Points, in no order, along strands that fork, close into loops and pass close to each other.
In the rows, zero is written as 128.
Points whose rows are less than 106 apart are linked; no others are. Some points are linked to none.
q_95: [131 121 127 110  82 129 116 147 118 102 110 134 155  80 161 111 170 140
 104 157  98 136 156 103 167 149  90]
q_999: [185 104 100 116 143 123 172 107 142 126 173 143 130 201 133 177 103 118
 149 106 126  81  78 110 120 133 199]
q_581: [194 112  94 141 133 134 178 122 146 142 151 136 145 195 148 190 116 142
 149 123 101  83  74 101 115 126 189]
q_797: [ 92 173 136 127 164 149 162 123 172 193 174 111 190  87  93 110 117 119
 142 103 114 159 105 150  59 143 135]
q_734: [160  85 116 132 102 128 131 123 123 119 154 163 126 141 122 169 127 103
 149 153 142  93 129 123 156 130 142]
q_172: [156 152  66 145 116 138 170 171 146 134 108 112 154 140 176 171 169 168
 109 119 111 118 115  86 140 147  95]
q_760: [ 89 151 115 173 126 135 117 135 122 164  88 132 138  78 116 152 153 160
 125 162 135 134 141 159 140  94  86]
q_284: [141 126 198 144 148 146 141 111 101 147 117 156 138 131 106 134 114 134
 151 176  88 114  91 170 110  83 196]
q_954: [ 71  90 122 145  96 127  83  94 150 165 160 168 105 113  65 165 104  96
 182 167 182  91 165 152 143 117 143]
q_508: [153 113  59 114 117 130 169 127 184 131 196 122 157 162 135 180 127 105
 154  87 147  93 110  92 110 171 129]
q_29: [105 195  70 177 149 120 151 169 148 152  56  82 153 130 169 157 155 233
 149 127  95 146 100  95 117 111 106]
q_216: [ 88 126 180 145 151  94  68  95 100 126  80 139  95 112  89 102 106 165
 171 166 130 160 146 171 140  77 174]
q_585: [153 124 116  81 132  97 117 135 140  70 118  99 128 170 187  96 139 166
 106  93  97 161 145  51 155 138 116]
q_836: [143 119  87 103 126 121 143 134 157 110 178 120 140 156 133 150 132 102
 140  83 136 124 116  99 125 181 129]
q_204: [146 109 121  89 116 123 124 129 142 108 179 142 142 141 122 124 128  99
 151 112 118 143 123 111 128 172 145]
q_12: [103 135 181 146 137 110  79 114  92 121  78 127 111  90 119  72 127 151
 123 164 119 173 145 173 131  98 142]
q_457: [ 38 169 111 157 151 118 102 105 164 164 123 107 115 134  81 123 103 165
 173 101 170 137 122 142 104 123 132]
q_979: [169 133  73 124 101 142 165 160 157 128 146 149 170 143 170 172 154 152
 140 132  83 127  93  76 133 171 117]
q_715: [ 85 128  94  93 109 117 106 132 169 117 146 109 113 124 119 128 155 118
 137  86 167 117 158 109 130 189  98]
q_977: [185  90 132  85  91 138 137 138 116  80 169 165 153 157 178 110 138 124
 106 129  73 149 110  66 153 166 148]
q_610: [ 61 176 151 142 157  93  74 121 131 130  64  91 108  90 113  80 135 178
 141 131 139 193 144 144 114 111 102]
q_49: [186 101 114 146 112 146 161 139 100 120 133 155 122 155 143 172 130 118
 116 155 124  91 109 131 149 101 145]
q_692: [192 131 130 149 125 164 175 154  69 121  83 115 111 126 163 131 127 100
  46 132 132 107 126 145 132  79  92]
q_506: [118 121 166  99 129 140 103 120 119 127 183 162 143  69  87  96 130  60
 122 122 139 180 155 164 115 163 109]
q_909: [131 125 159 135 128 101  87 118  99  90  79 119 107 117 145  87 129 166
 117 152 111 155 144 141 153 101 141]
q_288: [189  85 110 145  96 129 149 130 128 123 138 182 146 160 148 190 122 165
 178 188  90  86  83  96 148 119 183]
q_315: [102 145 179 125 196 107 110 100 120 130  97  97  70 171 105 106  88 136
 140  99 148 124 126 159  96  86 182]
q_639: [125 112 122  78 106 126 108 138 144 102 190 140 152 101 119  87 153  74
 111  94 135 163 169 114 128 199  86]
q_830: [146 118 129 139  84 155 141 165 104 115 106 162 169  70 152 127 158 148
 101 183  78 138 127 110 161 120  84]
q_863: [200  87 126 149  88 159 169 142  61 127 113 178 126 126 122 172 122  92
 106 168 129  93 125 127 141  78 116]
q_897: [154 109 168 155 132 156 162 112 108 158 145 173 145 125  97 168 114 115
 144 182 108  84  92 162 114  71 181]
q_137: [164 120 193 123 159 136 132 121  90 105 107 122 104 139 140  81 116 116
  95 132 107 133 120 163 119 103 171]
q_455: [112 152 149 130 136 136 123 139 118 141 134 132 153  84 119  98 139 123
 128 135 111 174 130 160 120 147 105]
q_955: [161 157 128 159 161 152 173 152 118 148 110 114 145 136 155 142 124 144
 107 143  93 117  93 148 109 105 141]
q_942: [173 149 112 151 145 153 179 166 107 127  94 107 133 131 173 141 146 125
  72 132 110 123 112 127 125 110  94]
q_632: [105 140 141  99 160  87  72 119 149  92 128 107 110 121 115  63 146 132
 128  77 146 195 166 106 113 147 104]
q_254: [142 128 101  78 110 133 141 154 141 102 173 115 158 124 157  96 159  89
  87  81 120 157 152 100 129 204  74]
q_643: [116 147 163 135 169 126 132 114 127 150 116 130 139 135 113 129 106 159
 166 147  93 133 104 149  98  96 181]
q_616: [129 115 150 121 164 115 130 105 112 120 115 108  73 184 116 125  99 110
 125  94 165 102 120 165 119 110 176]
q_722: [129 169  78 157 126 122 148 166 142 133  68 105 157 133 174 159 172 208
 135 141  98 130 112  98 142 127 109]
q_181: [ 68 154 146 159 149 104  85 109 110 133  67  97  70 135 116 102 121 143
  99 127 181 130 133 182 128 100 123]
q_893: [ 79 136 112 108  99 112  94 139 162 138 155 143 163  83 111 121 158 127
 180 130 119 155 157 109 129 178  98]
q_848: [143 115 148 111 121 107 105 119 112  78  99 105 111 132 158  82 141 137
  85 111 130 145 148 118 155 136 127]
q_575: [147 129 130  95 115 119 125 134 114  82 122  85 122 144 176  70 151 106
  43  84 128 148 141 111 138 161  95]
q_820: [135 110  62 123 119 141 166 110 185 160 204 133 153 152 103 175 115  87
 156  86 186  86 122 108 106 154 124]
q_567: [118 104 170 114 121 118  91 112 123 120 174 170 138  89  85  96 136  96
 162 137 120 169 148 148 128 161 149]
q_276: [176 119 156 143  98 157 149 159  87 101 115 149 153  97 163 104 142 139
  69 171  78 148 111 125 159 117 104]
q_829: [ 95 185 154 149 205 150 153 126 158 158 103  74 122 149 122 117  90 152
 134  89 122 129 104 138  56 111 162]
q_788: [ 42 171 119 174 140 136 119 111 163 191 125 127 140 100  79 131 106 153
 147 129 157 145 126 168 105 115 130]
q_626: [ 88 116 158 147 124 109  77 101 112 136 108 157 108 117  90 134 119 145
 170 172 146 131 145 171 145 108 165]
q_242: [187 117 159 153 140 171 198 122  87 160 148 159 138 134 112 173 103  89
 109 154 110  84  98 156 108  70 159]
q_531: [113 105 115  94 116 133 128 122 145 129 179 124 122 117  93 132 119  47
 124  82 186 119 154 140 125 166  94]
q_903: [107 140 146 124 150 117 123 119 111 121 121  90  98 132 119  98 116  80
  80  95 175 134 130 176 116 132 107]
q_160: [ 99 180 111 154 169 106 124 143 128 117  47  64 101 146 165 110 139 198
 116 106 131 138 115 123 120 105 107]
q_591: [123 163 144 156 168 138 150 130 136 168 101 123 159 126 129 140 118 170
 153 144  81 128  89 141  95  96 162]
q_236: [196  93 141 103 102 147 152 140  93  77 136 143 136 163 199 102 130 127
  72 128  77 136 109  85 169 146 142]
q_6: [140  75 130 122  80 131 112 125 129 123 154 177 130 113 115 156 144 105
 168 179 135  88 149 116 166 142 127]
q_103: [104 190 145 156 196 151 162 148 157 176 102  84 164 119 134 123 111 164
 136 117  90 138  95 137  62 111 146]
q_117: [100  90 105 121 106 111  94 105 152 135 156 134  80 166 102 173 119  97
 156 110 201  63 166 120 149 144 133]
q_425: [137  79 120  87  57 115  91 126 106 121 132 133  95  72 142 122 152 103
 103 156 133  77 181  89 183 149  71]
q_422: [135  91 126  80  72 120  97 130 125  91 139 133 121  99 153 101 163 118
 102 136 121 106 172  88 172 166  98]
q_163: [127 110  68 140 113 153 156 114 159 169 183 147 146 132  83 177 100  77
 147  99 193  87 138 126 109 121 116]
q_420: [ 78 119  91 133 117 102  93  99 169 135 138 118  87 175 103 161 115 135
 178 100 196  81 143 112 137 148 144]
q_748: [139 134 141 102 142 128 135 139 112  96 134  83 108 136 144  76 130  65
  50  73 158 148 138 146 114 154  90]
q_265: [181 122 169 130 143 179 180 145  83 135 134 139 138 111 133 132 107  77
  79 150  96 116  99 158 114  95 132]
q_386: [167 101 111 124 104 119 137 133 132 110 112 156 141 157 161 160 136 172
 162 167  82 110 102  88 158 128 161]
q_224: [187  98 143 137 143 138 159 121  96 116 131 147 102 185 139 157 111 110
 116 139 123  74 105 151 142 100 184]
q_607: [128  69 134 106  62 118  90 111 125 128 143 158  99 105 111 141 145  97
 148 170 155  62 180 113 180 131  99]
q_192: [176 107 108  99  87 140 149 159 133 107 166 165 181 139 176 139 148 139
 127 142  64 142  92  67 140 168 122]
q_401: [ 56 162 137 158 146  95  77 112 126 128  54  99  86 120 114 111 123 183
 139 134 161 141 138 156 139  94 121]
q_189: [176 115 202 120 150 160 152 140  77 103 136 136 120 119 146  84 111  95
  67 139  90 139 118 165 110 107 156]
q_571: [189 105  81 147 107 138 166 131 146 145 164 166 162 159 134 206 126 148
 170 164  96  87  84 103 116 122 173]
q_709: [165 148 129 133 154 112 143 141 112  85  71  77 100 171 194  98 117 161
  79 100 109 134 113 109 138 115 133]
q_247: [172  96 134 132 153 121 151 109 101 106 123 126  75 199 140 147 106 100
 101 110 151  82 112 151 142 109 177]
q_154: [132 166 137 142 160 103 118 142 117  93  59  60 104 143 186  79 124 182
  86 113 109 158 125 114 132 105 116]
q_617: [ 81 112 136 146 113 128  99 100 132 157 147 172 128  97  73 151 113 111
 170 176 161 122 144 168 133 119 142]
q_588: [ 96 122  74 138 107 157 140 107 159 193 171 145 133 116  65 157  93  74
 144  91 209  98 156 136 110 119  94]
q_116: [ 83 154 128 123 115 130 112 145 141 144 153 131 167  71 103 105 152 123
 146 134 122 182 141 147 114 161  97]
q_232: [146 127 119 123 123 155 166 138 131 155 179 151 175  96 116 153 127  93
 135 135 104 137 104 134 112 138 118]
q_105: [ 90 171 172 140 200 121 119 119 128 145  84  77  91 153 114 107  95 153
 130  97 134 136 117 150  83  95 156]
q_802: [166 131 132 103 170 107 147 132 134 110 128 121 126 179 148 135 104 161
 158 121  90 134  97  97 121 109 177]
q_429: [ 73 142 144 134 129 112  90 113 111 128  79 102  83 113 108 102 133 106
  82 125 187 131 151 179 132 112  95]
q_779: [167 135 177 112 177 121 141 123 106 106  98 109 105 166 153  99 101 155
 122 131  81 141 112 125 116  90 176]
q_345: [140  97 145  99 106 116 104 122 135 108 185 167 146 118 104 109 133  98
 167 132 105 155 136 115 126 169 145]
q_539: [ 92 118 102 111 101 154 133 110 140 159 158 130 118  97  72 139 102  46
 124  79 199 119 158 143 110 141  75]
q_618: [108 138 150 105 140  91  80 111 119  92  96  92 102 123 132  52 142 137
 100  92 145 181 161 122 135 135 111]
q_927: [204 109 142 164 101 167 179 148  47 122  88 154 116 121 151 149 123 111
  75 170 121 105 118 143 142  60 118]
q_409: [132 130  84  81  95 142 151 162 156 128 171 135 174  97 151 136 170  96
 121 105 109 135 141  90 135 192  63]
q_676: [176 107 170 132  98 145 138 140  81  80 114 132 139 131 181  92 135 138
  53 148  73 154 115 107 165 124 132]
q_595: [ 93  79 129 123 108 114  90  93 140 135 149 154  87 152  78 150 110  86
 163 137 191  81 163 149 152 130 152]
q_477: [ 79 137 114  94 129  92  79 121 163 110 139 103 110 119 109 100 145 134
 161  79 158 154 162 104 119 179 103]
q_935: [ 30 193 133 149 178 112  91  96 160 159 115  89  93 135  78 109  89 178
 170  98 167 159 129 140  91 108 132]
q_36: [ 89 163 163 143 148 101  81 132 116 122  81 109 136  73 127  68 143 173
 130 141 108 203 154 148 124 118 103]
q_527: [169 122 124 105 141 112 134 130 140 110 135 146 149 158 151 145 112 178
 179 157  54 140  94  82 129 109 166]
q_179: [120 130  87 174 134 133 140 122 137 159 128 138 128 160 121 186 124 149
 143 137 163  88 125 133 122  98 147]
q_349: [122 191  97 177 176 116 149 159 132 132  44  64 113 159 178 137 132 222
 126 108 114 129  98 106 114  93 113]
q_704: [ 57 144  99 151 140 114  96 103 159 148 131 111 105 148  90 139 118 148
 167 100 188 114 134 135 124 134 131]
q_398: [103 122 107 106  73 131 111 149 157 151 165 159 171  52 122 140 172 127
 167 167 107 127 154 103 148 172  67]
q_311: [ 44 144 136 165 126 135  95  96 149 181 135 156 127  91  58 138 108 125
 153 160 169 137 151 187 123 108 135]
q_66: [130 130  83 106  84 142 143 158 163 143 160 147 173  87 138 158 168 117
 143 139 108 123 140  88 139 179  73]
q_303: [110 119 136  83 118 130 114 126 130 119 181 126 130  97  99  99 135  49
 107  93 165 165 158 142 117 178  74]

A tip is a point with one link. Name the tips that can be reached along the links from each point below, in the order of the rows.
q_748 -> q_715, q_935
q_977 -> q_999, q_709
q_409 -> q_455

How many points has the smallest loop of links through each point below? Write 0 if it is on no loop.
q_409 -> 0
q_616 -> 14
q_748 -> 11
q_160 -> 0
q_617 -> 9
q_567 -> 12

Name the points in between on the shortest way along the links from the first point to the second, in order.
q_172, q_6 -> q_979 q_192 q_977 q_236 q_676 q_276 q_830 q_95 q_422 q_425 q_607
q_345, q_409 -> q_567 q_506 q_303 q_639 q_254
q_909, q_704 -> q_12 q_216 q_626 q_617 q_311 q_788 q_457
q_506, q_455 -> q_303 q_639 q_254 q_409 q_66 q_398 q_893 q_116
q_903, q_12 -> q_748 q_575 q_848 q_909
